A landscape with many peaks, sampled at points; each row gives a point and its height.
A climber steps from a point to the highest of its 2 nearest points, and stops where none of them is higher. Distance is the straight distance between rows; heights are no part of it.
Tep height 3.78: [148 124  80 126 148 180 146  92 169 128 122 113 171 109 153 101 127 136
 140 135 154 118  99 118 105 121 122  90 131 128 113 112  97 116 139 110
 161 124 120  98 105 127 128  95 158 144 155 131 132  97 124 142]
gim height 6.93: [119 107 109 172 140 135 107 101 168 134  87 111 183 120  88  78 128 120
 128 141 111 116 155 118 129 141  86  79 145 149 133 135 105 120 112 121
 185 126 165 137 108 112 107  95 157 169 150 130  98 120 141 115]
Pali height 2.57: [134  73 139 100 144 100 142 101  96 141 132 119 108 165 175 177  91 151
  77  76 142  99 138 158 140  89 126 138 132 129 144 161  66 111 134  75
 115  99 169 124 190 145  58 140 167 140 127 116  86 111 150 164]
nuveb height 6.00: [119 121 139 160 110 120 107 136 117 115  91 119 164 167 144 110 147 131
 123  94 137 142 121 148  88 141  78  37 153 137  93  91 136 122 142 123
 161 156  77 113 106 112 175 136 149 143 129 129 159 132  93  90]
vemo height 3.52: [164 130  70 108 180 163 158  93 166 128 113  92 182  99 120 107  99 157
 153 168 165 113  92 117 113 108 117 102 115 119 129 109  79 113 127  84
 163 128 129  91 109 126  91 109 157 135 174 117 111  93 127 161]
Kinam height 4.10: [133 124 142 145 100 175 127 148  91 151 188 103 155 136 183 159 112 137
 127  62 169 150 109 160 156 114 136 149 120 113 154 124 146 169 144  92
  95 136 105 149 153 163 135 104 104 170 109 109  86 147 103 136]
satud height 1.98: [151 139 161 132 125 116 134 146 148 137 121 157  81 107  50  95 139 128
 114 199  68 123 138 137 164 190 129 143 151 156 153 131 152 137 135 180
 159  98 157 151  92 107 149 141  92 111 128 128 161 120 165 131]
bag height 2.74: [140 173 134 154 111 123  88 164 146 128 116 145 122 117  86  97 149 130
 167 185 115 157 141 112 125 148 159 123 151 132 143 106 179 148 129 171
 161 175 100 144  84 111 150 147 107 109 136 114 167 162 111 112]
demir height 5.56: [121 147 129 139  90 135 104  94 156  99 125 159 121  97 146 116 178 101
 122 102 110 125 148  86  95 138 141 141 171 154 125 160 146 101 116 211
 141 141 109 125 131 121 136  79 108 106 121 114 169 145 125  98]
fak height 3.41: [ 96 155  99 160 142 130  92 112 140 110 111 104 173 125 132 104 119 130
 164 123 184 128 130  90 108  72 129 118 123 115 124 106 124 131  96 126
 139 188 118 107 127 131 108  98 122 127 138 123 122 165  79 121]
ger height 2.58: [156 158 148 136  98 145 103 137 143 124 134 167 107 126  86 122 151 135
 163 193  99 148 126  83 114 164 154 145 146 146 152 125 175 143 146 184
 143 148  99 154  83 129 151 150  88  85 132 102 188 154 128 122]
Sez height 0.58: [ 77 117 120 116 150 109 102 103 124 138 142 113 120 134 153 133 116 147
  85 111 148 106 137 141 161  60 137 187  87 103 147 162  98 122 102 135
 103 126 171 140 189 142  85 107 134 143 107 133  77 131 126 151]
Zudep height 0.36: [162 118 131 137 134 115 141 121 131 131 127 142 120 150  53 129 122 153
 144 202 101 123 123 101 147 151 117 131 111 143 161 135 123 130 131 107
 149 123 142 136  79 124 111 149 136 107 167 117 125 126 143 142]
mif height 6.34: [161 101 142 123 132 120 184 149 113 146 147 126 124 182 114 124 130 165
 112 150 125 143  91 181 143 138 127  93 105 111 105  84 117 169 157  48
 137 102 100 115  90 115 179 169 143 137  99 150 109 101 118 139]
zus height 3.29: [ 71 112 144 137 136 103 116 141 100 138 125 103 120 130 160 110 135 117
 103  76 137 125 132 140 137  89 122 157 105 105 107 123 130 118 112 154
  81 148 122 149 175 128 146 111 103 146  94 145 101 127 101 104]
Fabig height 2.12: [128 147 101 118 109  90 107 144 144 126 107 162 134  79 106 132 135  90
 158 120 119 139 157  92 108 177 149 124 157 133 104 115 146 124 132 172
 119 157  95 132 142 145 120 169 133  91 155 120 189 125 144 128]
Dapa height 5.87: [122  96  96 105 111 155 144 111 144 152 148 115 162  86 190 134 138  88
 138  51 131 117 125 134 104 147 125 134 169 130 116 144 113 112 136 122
 121 105 106 129 151 160 136 101 152 162 134 123 136  98 132 125]
logaf height 7.27: [136 130 109  62 135 196 172 119 157 157 161 116 141  79 184 136 143 112
 114 110 139 122 100 165 106 110 156 176 139 104 128 132 112 108 107 123
  95  86 139 107 153 136 148  84 125 161 141 148 117  95 159 158]
boz height 2.26: [138  84 155  89 114 123 171 134  92 144 160 130  87 171 161 186 102 144
  66  83 128 111 127 190 149 112 149 151 133 119 134 144  95 119 138  60
  90  66 151 134 178 134  97 141 154 147 119 139  87  95 173 152]
Sem height 6.01: [166 100 175 131 107 151 179 125 100 143 162 139 100 200 114 130 142 155
 103 136 116 142  93 163 134 148 128 102 120 142 121 124 131 155 151  85
 135  88 109 122  76 120 181 145 115 133  89 135 123 116 130 137]
Vige height 3.16: [112 170 121 180 115 147  72 115 134 113 128 120 148 145 116 116 129 135
 162 137 166 137 135  90 126  81 136 130 134 142 154 139 155 139 108 151
 159 183 135 123 107 122 106  81 107 120 135 107 116 204  86 124]
tuk height 3.05: [ 45 153 152 128 151  93  81 152 101 130 125 112  90 133 143 120 126 123
 118 105 139 115 139 135 161  61 144 178  82  82 121 146 154 122 121 177
  66 163 130 166 188 130 118 114  89 117  72 145  98 129 109  96]
suvo height 5.43: [153 103 117 107 123  77 148 150  95 127 120 146 108 154 109 154 110 128
 144 128 118 129 129 140 131 165 118 110 124 134 104 114 118 141 155  88
 108 109 112 129 134 122 114 200 153  99 131 138 147 117 131 132]
sodu height 7.17: [115 131 120  86 141 184 158 147 144 157 163 101 147  81 169 119 138 114
 115 119 137 130  98 180 145 113 153 174 100  93 133 116 132 138 108 120
  87 105 138 124 144 131 165 101 112 164 127 149  99 105 141 152]
fas height 1.96: [130  92 176 116 112 119 167 155 101 150 148 136  63 138 142 169 122 138
  48  90 103 106 148 175 173 140 127 152 138 125 129 165 119 107 135 112
 108  69 151 141 165 140 117 144 125 150  94 154 101 106 173 141]
Pof height 2.38: [147 148 132 111 102 121 117 132 134 121 129 177 101 107 110 140 147 118
 154 156 104 132 136  74 108 164 151 149 144 154 128 139 145 120 141 175
 119 139  99 139 120 150 129 168 122  78 152 116 193 141 147 125]
sek height 6.99: [130 134 113 116 151  93 106  86 113  65  97 144 121 174 133 148 117 129
 163 139 156 128 130  51  88  85 119 122 118 152 109 124 106 128 119 131
 107 155 115  95 134 129  98 155 135  68 131 125 174 154  92 125]
dumuf height 1.11: [144 158  95 126 111 191 118  78 172 129 149 126 184  93 152 132 129 124
 163 118 149 118 111  74  97 132 143 138 145 145 157 151 120 102 132 135
 159 139 138 126 122 136  86  71 139 114 156  96 140 142 122 139]
zeni height 1.59: [129 169  93 104 148 150 132 136 172 140 110 134 142  77 104  94 151 124
 141 196 120 150 116 126 124 134 143 139 109  99 110  97 127 135 115 149
 133 138 138 105 110 104 159 129 118 128 144 140 159 111 128 146]
kam height 1.25: [115 165 105 153 149 185 112 126 167 141 120 101 165 103 117  74 138 138
 134 176 133 139 119 153 146 101 112 116 109 118 130 123 138 140 107 148
 164 146 165 111  90  99 162  69 122 166 144 130 112 129 110 135]
ganep height 6.67: [168 137 133  76 115 222 176 108 156 152 173 125 147 105 176 147 143 130
 127 121 143 128  86 152 100 129 168 147 142 127 152 127 121 126 137 102
 119  87 137 111 117 135 139  79 131 148 148 123 121 108 159 149]
zuv height 0.51: [154 135 117 101 176 114 157 126 142 118 129 126 137 143  61 128 116 179
 149 252 113 123 110 101 127 125 128 139  91 118 162 103 109 137 116  87
 142 129 138 105  83 110 109 156 146  99 181 132 122 108 139 156]
boda height 0.95: [142 148 103 117 157 185 133  92 192 133  94 137 160  89 102  79 158 135
 124 182  99 123 135 128 108 134 106 108 130 140 130 134 122 103 132 163
 152  97 166 121 100  93 153  76 128 158 148 129 153  93 150 135]
Vek height 2.13: [143 129 154 123 117  79 123 166 156 131 104 158  90 113  53  84 145 130
 120 195  65 127 145 117 142 186 131 128 154 121 124 107 140 147 132 172
 148 118 126 141 113 105 160 190  99  96 121 146 187 112 148 135]
muke height 0.67: [138 161 129 120 121 193 117  94 152 147 163 133 125  91 151 137 137 130
 120 137 151 128 119 119 147  90 158 197 125 129 185 158 124 115 105 139
 124 120 181 118 147 139  67  59 106 141 156 100  98 157 138 167]
lipe height 2.48: [ 91 162 112 142 143  75 106 189 140 140 109 122 133  61  84 107 116  87
 170 152 116 142 165 127 157 156 163 153 116  91 128  94 171 132 105 166
 107 179 123 156 154 141 132 164 106 117 147 130 134 124 137 117]
kob height 1.86: [148 140 140 153 117 124 121 137 158 133 114 145 129 102  60  92 134 118
 139 187  73 127 157 122 152 195 120 113 146 154 153 143 149 129 135 159
 179 111 151 163  92 100 132 130 123 126 149 114 147 129 155 118]
Voro height 6.15: [157 147 122 132 106 117 118 169  95 129 145 152 123 113 120 178 117 124
 170 121 141 153 128 122 147 168 153 137 126 131 139 118 166 151 164 105
 115 135  96 138 126 150 105 164 132 107 135 105 135 168 126 129]
Zat height 0.65: [156 138 104 100 180 142 154 105 168 130 101 129 145 119  71 101 130 163
 131 240 112 121 104 115 124 119 110 118  92 123 137 102 102 122 117 105
 147 121 157  95  84 102 132 126 150 122 179 137 131  89 142 159]
nezu height 5.28: [143 111  86  92 104 151 151 150 124 147 165 114 173  92 188 148 119  99
 162  52 149 132 111 150 105 165 136 114 155 124 100 121 131 142 163  92
 124 118  79 128 135 173 151 127 139 149 138 114 144  95 127 116]
nol height 4.95: [168 106 146 102 132 138 166  88  96 105 153 136 115 182 143 161 116 160
 138 148 143 126  88  99  80 112 128 123 123 146 131 121 101 130 144  83
 111 117  96 104  87 154 144 161 142  86 139 111 154 120 128 143]
boma height 6.94: [106  97 158 167 139 116 133 132  91 135 144 117 100 184 127 133 110 156
  71 110 122 125 120 176 176 102 116 137  94 103 138 134 120 146 121  94
 124 108 162 137 136 110 126 134 111 158  85 139  64 147 124 143]
verad height 4.86: [ 89 107 174 114 131  59 140 135  98  87 107 144  50 201 117 122 123 125
  76 132 100 134 130 154 123 110  97 119 112 129  94 126 110 131 126 149
 122  96 130 114 136  80 154 161 120 107  59 174 145 127 100 116]
begek height 5.80: [138 140 112 113 123  81 120 168  83 123 134 148 107 123 133 188 100 124
 149 105 129 133 139 141 152 164 145 136 118 117 115 121 142 134 157 108
  95 125 117 141 162 146  91 190 139 100 126 124 141 146 144 131]
vova height 1.71: [153 154 136 163 108 171 126 126 162 135 124 119 167 129 101  95 141 136
 142 178  93 135 137 143 138 167 125 101 147 156 155 141 158 126 140 138
 202 122 153 157  78  91 161  98 132 145 135 112 134 131 134 110]
totu height 4.58: [128 108 110 100 126 166 150  83 183 117 115 134 143  92 176  97 165  98
 107 100 116 117 128 105  93 124 116 128 162 146 109 150  94  98 109 165
 133  94 128  97 126 123 150  80 142 143 132 148 159  80 143 128]
bazas height 7.22: [143 100 100 148 133 153 139  94 173 142  89 112 183 120 100 104 123 122
 139 137 100 106 139 124 117 162 100  75 153 163 139 142  91 101 146  94
 187  92 147 139 106 127 105 109 175 156 152 129 105  94 156 119]
dugop height 3.27: [164 122  89  77 184 121 176 105 142 120 128  93 160 115 116 140  86 173
 153 175 161 100 105 116 111 102 156 130 109 106 137 103  81 128 114  55
 133 126 141 100 121 119  80 141 155 107 189 122 102  90 150 162]
noged height 6.66: [135 104 146 131 130 109 166 155  95 136 157 121 114 171 110 140 110 154
 101 121 129 138 107 199 166 129 142 133  94 101 139 108 129 173 142  55
 109  97 128 132 123 117 145 157 133 143  90 147  68 126 128 144]
Regi height 7.04: [136  92 126 106 111 128 158 128 145 150 123 138 122  94 132 137 132  93
 115  89 100 103 151 131 123 165 121 130 174 159 118 163 107  94 134 134
 121  77 139 135 154 144  99 134 160 135 144 149 128  97 181 139]
tubi height 6.27: [177 127 123 148 127 122 134 109 100 103 120 121 169 170 105 166  91 168
 181 144 149 126 119  81 109 147  95  82 139 157 148 127 108 131 157  84
 162 145 102 130  94 134  78 145 149 100 142  80 124 162 105 122]
Pon height 7.02: [114 135 160 181 120 142 113 153 101 137 157 118  93 151 124 124 127 146
  90 123 123 141 139 164 195 105 138 158 103 115 166 138 165 153 119 135
 126 126 156 150 127 126 137 112  82 169  89 123  74 161 121 133]
Fotu height 5.14: [ 77 133 160 145 148  53  97 149  96  93  87 150  45 184  94 121 129 136
 100 153 100 120 155 151 148 115 103 118 103 117 107 122 142 127 112 163
 132 133 134 132 151  96 129 157  97 111  67 165 133 149 105 100]
kem height 5.40: [ 87 154 159 151 154  83  67 141  85  93  93 142  36 175 136 152 134 131
  99 118 108 119 171 131 147 105 103 126 105 123 119 150 150 122 104 166
 128 153 146 124 159 122 106 141  93 119  63 152 120 172 106  95]
vobod height 0.48: [101 144 123 132 139 152  94 107 130 140 155 122 111 111 149 125 134 140
 100 131 147 120 138 129 166  68 149 203  98 112 162 162 121 120  86 146
 110 135 189 128 169 150  87  77 102 147 127 120  80 155 123 156]
lolu height 1.01: [ 79 125 116 113 135  61  99 131 114 105 114 129  88 133 129 140 108 110
 101 104 128 113 163 116 134 103 120 147 110 119  92 157 121 109 113 170
  95 130 135 129 190 127 107 147 151 102 104 155 122 118 135 131]
salo height 4.61: [154  95 162  87 124 135 173  87  91 108 169 145  67 186 145 185 111 148
 106 148 121 119  95 102  89  98 142 153 131 147 132 137  98 104 128 102
  93 107 124 112 112 144 139 137 146  82 145 120 146 108 164 146]
nebal height 2.64: [ 66 180 104 135 148  83  77 177 120 124 116 132 120  79 109 122 113  98
 176 129 142 136 164 109 140 115 180 169 104  94 123 113 184 120 104 176
  80 191 116 162 171 146 111 156 100 105 128 132 141 141 115 105]
Ziled height 6.62: [151 128 123 128 154  93 114 100  92  86 100 141 132 170 115 169  97 142
 181 145 145 124 130  57 105 126 103 101 127 157 131 117 111 129 137 120
 126 155 107 115 115 139  69 169 137  77 146 105 153 160  99 130]
vide height 1.52: [109 109  88 132 145  50  96 132 113 122  97 133 130 100 105 157  91  93
 150  99 134 125 186 100 130 158 101 100 140 132  96 125 118 107 122 132
 102 149 135 129 177 140  67 175 166 116 152 130 140 119 145 126]
kebus height 3.04: [155 105  95  78 154 108 165 108 119 117 145  96 139 142 139 148  82 161
 137 119 160 105 106 145 117 108 168 142 120 107 134 121  83 136 130  48
 116 112 143 110 138 126  87 149 157 110 161 116  98 109 148 158]
lago height 6.33: [100 110 125 157 129  97 114 154 114 137  96 108 165 134 127 100 134 119
 133  91 138 132 129 144 107 137  88  70 128 124  91  90 133 128 125 113
 137 161  92 126 122 121 155 139 137 156 136 131 122 127 106 101]
giz height 6.46: [113 133 101 119 132 112 105  94 143  81 102 142 131 137 153 115 149 108
 144 115 159 145 134  75  80  79 133 112 122 134  96 115 123 134 114 153
 116 152  97  85 132 125 144 129 131  92 129 135 184 133  93 113]
bas height 1.36: [143 142 122 141 103 165 125 114 142 132 145 134 149 124 135 128 134 128
 147 123 140 130 108 106 127 136 141 133 135 139 140 142 134 136 133 130
 145 131 133 128  99 131 123  95 127 129 136 108 125 156 127 132]
der height 0.80: [144 140 113  90 176 176 149  94 176 138  98 131 140 114  82  90 146 153
 121 217 113 115 109 134 112 107 110 133 107 133 131 124 105 105 116 133
 137  88 183 100  94  95 148  91 132 144 168 133 141  93 163 162]
Zag height 4.35: [126 108 135 127 115 123 142 118 136 118 116 145 106 139 136 102 151 119
 107 120 119 131 123 121 110 120 120 123 137 134  97 120 119 136 114 149
 134 112 117 109 113 115 173 131 124 125 108 156 153 122 120 123]
tefig height 5.99: [114 140 123 133 109 113  93  95 143  80 100 153 125 136 139 118 169  99
 143 101 134 145 146  65  78 102 117 109 154 159 113 137 138 111 114 190
 134 162  99 104 132 128 131 105 117  96 128 119 180 160 103  93]
kup height 4.14: [133  98  79 100 151 148 144  68 175 106 103 126 147 113 158  92 139 115
 112 116 155 121 118  98  91 100 110  99 135 135  99 123  76 104 118 131
 138 114 126  75 125 131 138 106 173 126 158 151 150  66 137 136]
datop height 4.27: [145  80 158 121 131 110 160  93  93 113 138 143  78 195 125 155 114 147
  84 128 113 111 112 121 118 111 108 130 116 150 126 151  89 102 127 106
 118  87 154 113 123 117 128 146 138 108 121 140 122 112 147 143]
dozo height 6.54: [111 135 142 171 124  97 112 196  95 145 130 120 114 108 109 134 111 117
 141 116 119 143 142 148 179 156 132 133 114 111 144 111 173 152 136 129
 112 148 121 170 146 139 135 150 103 142 125 120  98 149 130 110]
seruf height 5.29: [145 110 120 112 152 128 156  87 118  99 133 121 123 176 151 121 117 161
 120 141 159 116  85 121  97  80 145 123  94 124 110 107  91 139 133  85
 125 116 121  87 106 119 152 144 143 102 121 139 125 119 110 145]
Gat height 5.65: [179 136 151 105 100 188 164 105 120 129 190 144 123 142 118 176 128 156
 150 162 133 137  95 108 112 144 157 142 129 150 175 132 137 137 147  84
 118 116 108 130  84 161 120 122 132 100 153  87 134 131 155 137]
kof height 5.08: [120 123 144 109 100 148 136  97 173  96 121 142 116  90 148  90 189 100
  85 106 103 112 151 113 105 126 122 140 191 151 103 165 120 104  97 214
 127 100 119 110 120 110 166  73 104 133 102 140 172 106 128 105]
tema height 5.95: [122 119 101 113 146 125 159 150 127 136 146 117 134 133 146 112 129 143
 116 148 138 138  87 175 132 119 151 113  98  88  92  82 120 161 142  90
 128 114  98 111 115 118 177 169 142 136 114 162 133  95 106 138]
fil height 1.58: [101  98 176 124 110  85 175 179  91 137 140 130  84 143 132 122 127 121
  83 115 101 123 122 190 156 154 125 132 117 103  97 105 143 150 139 130
 102  96 109 147 137 118 181 177 106 129  59 163 126 121 129 122]
papez height 5.79: [138 165 117 133 102 134 112 182 110 141 145 131 157 103 135 158 122 107
 193 114 155 164 125 132 124 154 161 121 147 129 130 105 188 157 156 120
 123 173  65 148 120 147 134 151 120 123 136  99 153 175 102 109]
sib height 1.56: [146 151 130 180  88 160 100 109 157 125 126 119 181 125 112 118 132 132
 157 143 129 133 140 109 127 161 135 102 152 154 159 151 160 113 128 139
 191 153 144 154 105 108 124  92 141 128 142 103 134 162 117  99]
Gobu height 0.79: [108 115 137 122 131 100 109 123 105 123 136 137  70 152 138 153 123 136
  71 109 124 107 149 132 154  92 127 163 108 121 116 177 114 111 115 143
 108 110 168 125 172 133  93 136 137 123  97 153 102 140 141 139]
deme height 0.92: [142 139 110 142 120 166 101  59 162 109 128 141 161 115 116 128 128 135
 158 144 142 106 126  50 104 122 117 137 140 167 166 165 105  96 119 140
 153 142 151 129 113 138  72  83 139  99 166  91 134 146 135 134]
noku height 4.01: [ 89  98 123 145 129 119 120 106 147 112 101 113 135 134 145  81 160 114
  93  96 135 123 138 127 105  92  91 108 130 127  88 117 104 125  86 151
 126 130 123 101 132 115 172  98 127 152 114 151 126 112 105 108]
muzet height 5.07: [164 106 144 124 105  96 158 155 119 140 113 159 115 146  89 136 136 121
 135 144  90 140 121 127 122 196 104  92 147 149 114 114 124 148 165 104
 145 105  93 142 104 123 152 191 138 110 127 129 171 115 139 117]
Gano height 5.60: [ 94 119 100 100 161 100 146 125 123 114 134 110 137 158 146 117 105 143
 112 132 153 118  88 159 120  90 151 143  89  84 101 109 108 153 123  89
 110 121 126 111 123 120 138 150 153 114 110 157 104 111 116 137]
neten height 7.63: [152  91 129 112 129 167 167  94 160 150 105 125 146 118 108 118 144 118
 124 129  86 102 140 138 115 154 113 116 158 165 141 156  94  99 143 104
 155  58 155 138 113 135 112 109 157 149 149 146 112  92 181 137]
posav height 4.39: [149 131 142 134  84 175 144 168 107 146 187 123 152 123 155 162 123 126
 143  77 151 158 109 172 145 150 147 130 142 127 143 120 160 174 164  85
 116 125  85 144 128 153 157 118 121 151 113 112 104 142 122 117]
Goti height 5.81: [114 164 150 132 139 115  85 139  74  99 117 148  48 172 182 192 127 115
 117  97 119 128 151 110 136 118 122 130 114 133 117 148 149 123 131 142
 115 156 129 115 164 145  91 155 105 107  75 145 132 182  97 114]
sulav height 3.84: [120 108 166 155 113 164 126 126  86 156 173 107 133 154 200 144 125 150
  88  60 159 139 113 157 170  84 129 162 110 112 166 140 134 149 128 111
  90 126 129 151 157 161 128  88  95 179  92 111  70 145  83 136]
Voke height 1.10: [127 168  86 143 160 203 127 118 187 152 100 112 190  66 118  77 139 125
 138 179 127 136 128 151 125 113 103 112 120 119 134 134 138 105 127 154
 158 111 175 119 107  94 147  54 139 187 145 107 132 107 140 141]
boguv height 6.45: [127  93 102 101 121 120 136 124 130 141 136 128 139 102 158 136 118 100
 122  86 137 116 126 133 118 134 134 149 147 131 109 140 105 119 122 119
 103 109 130 115 158 150 115 134 150 128 150 145 132 110 144 148]
Lat height 5.98: [172 104 137 163 122 146 138  90 115 117 127 124 157 193 100 137 114 164
 144 144 123 117 107 102 113 149  87  74 138 163 149 141 102 127 154  94
 176 122 121 136  73 125 132 119 148 122 126  98 123 132 124 119]
ziv height 4.78: [141 139 126 115  91 162 146 181 133 157 170 123 167  70 162 141 137  98
 153  79 125 146 118 158 127 181 155 127 159 120 119 113 167 153 166 121
 121 134  69 159 134 164 172 127 115 143 123 108 136 119 135 107]
dobu height 1.83: [133 121  84 126 113  78 114 154 129 134 112 140 151  78 105 152 116  92
 172  95 123 128 163 110 126 185 125 108 159 134 105 127 135 120 148 126
 122 143 110 140 149 149  87 165 153 118 168 114 154 129 147 115]
Kidem height 5.76: [154 129 154 183 107 126 114 106 120 117 105 123 160 203  90 126 131 169
 144 159 124 140 117 122 113 153  93  56 148 154 135 128 140 130 148 115
 193 158 117 144  69  97 150 119 143 131 128 115 137 155  89  95]
tipo height 6.78: [119 135 153 188 105 144 107 166  96 151 149 114 134 141 122 130 119 139
 127 105 131 153 141 154 178 130 112 126 120 123 159 131 160 155 137 119
 134 147 136 163 123 132 128 114 111 161 117 106  82 159 114 118]
vavo height 6.06: [171 119 148 101  99 197 165  83 123 137 191 140 122 140 162 172 137 141
 131 106 147 126  85 109  95 121 162 158 146 146 164 142 131 125 147  96
 114 110 116 120 104 153 122 102 127 115 142  96 125 131 153 143]
kofol height 6.65: [103 123 118 178 137 102  99 142 142 136  89 110 164 122  89  78 132 118
 132 135 126 130 145 132 132 135  97  85 126 124 124 108 130 134 108 126
 163 162 133 135 109 113 137 122 139 160 155 133 111 135 116 112]
nezan height 4.57: [121  87 160 102 133  85 167 101  98  97 123 125  78 202 149 125 118 126
  76 114 120 132 107 141 108  98  99 122 111 131  97 133  80 120 131 117
 115  80 132  92 123  90 163 157 146 111  76 167 135 105 107 126]
moke height 3.68: [ 87 114 111 159 143 118  91  94 140 111 104  92 171 143 147  91 135 123
 125  90 171 125 128 107  98  69  93  94 130 121 109 111 107 123  89 124
 133 171 129 103 141 131 125  87 132 154 130 126 110 141  83 112]
Gapum height 2.84: [ 66 163 138 143 150  90  68 171 100 132 113 115 104 110 146 128 123 108
 151  96 148 130 153 118 139  86 155 160  92  99 126 113 180 112 118 174
  71 200 116 168 186 144 111 134  81 112 102 130 122 148  99  80]
gasin height 2.95: [109 176 120 166 118 127  69 150 128 118 119 144 126 119 113 118 133 114
 168 149 147 148 151 102 126 105 161 138 133 131 142 122 180 132 110 168
 138 184 115 134 114 130 120 117  98 111 135 113 143 194  98 113]
petes height 6.76: [112 161 161 167 127  98  84 192  88 142 116 134  76 110 143 170 125 120
 118  91 109 130 167 130 170 157 125 139 121 114 129 131 178 129 134 158
 116 154 130 154 158 155 119 149  89 137  96 117 114 167 136 100]
luri height 2.30: [105 140 134 143 124  63 104 176 147 125  93 147 103  93  69  90 134 107
 131 162  93 130 165 134 146 165 143 128 143 115 116 103 149 136 106 184
 133 148 122 142 138 119 150 168 105 108 126 142 158 129 143 115]
bebar height 4.73: [146 114 147 110  93 114 158 155 126 142 128 154 117 116 134 120 147 103
 116 116  98 130 124 141 107 179 129 116 158 139  96 119 126 145 152 152
 134 104  89 133 118 130 177 168 127 117 109 140 181 119 133 118]
fomeb height 2.80: [129  81 104  85 156  90 133  93 108 119 131 104 130 148 166 152  75 139
 117  85 160 100 130 136 110  93 136 137 135 125 124 148  68 109 128  82
 109 110 158 116 177 132  64 146 175 118 149 116  99 104 149 164]
fisu height 7.58: [113 144 150 113 138 177 151 167 143 177 149  92 160  46 155  93 147  98
 123 106 115 136 121 164 162 137 138 174 123  98 141 128 151 129 123 164
  81 113 150 160 155 134 172  79  75 183 123 132  92  98 147 133]
magu height 1.75: [109  85 177 119 114  80 175 180  88 132 135 126  65 132 129 154 110 124
  64  95  92 106 146 182 176 164 112 134 128 109 104 145 129 123 146 131
  99  77 133 151 164 129 142 169 123 136  76 163 110 101 158 123]
Mogaf height 1.26: [ 79  95  94 101 155  38 112 135 121 111 103 126 131 118 101 133  85  97
 124 106 132 116 170 119 118 136 110 117 114 115  87 130 115 121 114 133
  98 133 138 132 180 117  92 176 185 109 135 160 126  86 148 136]
Gaped height 7.26: [103 139 164 146 127 158 128 155 129 161 156  93 129  99 147 101 131 126
 111 111 129 137 133 167 191 107 140 182  96 103 167 132 157 147 106 142
  92 131 164 166 148 125 150  91  76 178 116 131  66 124 120 134]
bel height 3.56: [ 89  95 156 147 122 146 130 119  95 150 148  92 145 149 199 115 143 127
  99  60 152 129 106 150 134  77 113 149 116 110 119 127 123 133 109 126
  91 141 124 142 154 132 156  89  95 173  89 133  83 130  72 117]
lod height 5.71: [132 142 162 169 102 121  94 149 102 125  99 113 167 194 119 134 142 146
 144 114 132 156 123 167 101 155  86  47 159 148 122 109 155 123 144 125
 183 177  84 130  97 104 154 140 138 137 122 128 140 174  85  87]
vavar height 6.28: [123 178 170 139 126 114  83 165  78 113 118 153  54 122 186 194 148 101
 122  82 106 122 170 104 135 149 120 140 144 137 113 147 163 115 132 177
 115 157 113 122 164 156 104 152  94 115  78 123 149 180 118 101]
Deni height 1.40: [137 156 114 139 141 163 129 135 160 138 125 124 140 124 112  77 153 149
 130 196 127 149 105 148 139 125 132 101 108 113 120  97 140 152 126 135
 163 143 129 112  74  99 172 116 121 144 134 144 140 119 103 139]
rili height 5.23: [188 140 135 126 107 148 151 129 125 135 159 147 111 124  93 195 106 153
 148 153 122 127 120 109 143 156 144 140 128 153 185 144 132 122 163  71
 125 114 136 145 113 163  68 132 138 106 183  88 108 129 177 130]
zelin height 0.87: [133 167 102 121 129 190 114 107 171 149 145 116 176  64 138 119 128 109
 158 137 152 134 121 112 130 107 130 165 126 124 178 155 126 117 107 133
 141 133 176 119 140 130  83  69 125 151 157  93 112 149 128 162]
Guz height 1.84: [121 171  88 112 136 117 114 133 183 126  98 148 156  51  90  92 152  86
 158 165 117 145 150  98 109 159 146 126 136 117 111 105 133 125 109 184
 139 161 116 118 130 131 138 144 123 121 157 135 181 108 143 135]

For each start below, name the point where the climber stops.
nezan => petes
satud => neten
Gobu => Voro
Voke => Voro
Pali => sek
bag => Voro
tuk => neten
lod => neten
kup => sek
Zag => Voro
ziv => neten

Call two points neighbours if one is among the 2 nearest of the other. Go from one point of each pair to the other, from neighbour to neighbour, staying as high as possible. Name the lowest point that can't be avoided.
petes, logaf => dozo
Voro, sek => ziv
sek, neten => lod
logaf, fisu => sodu
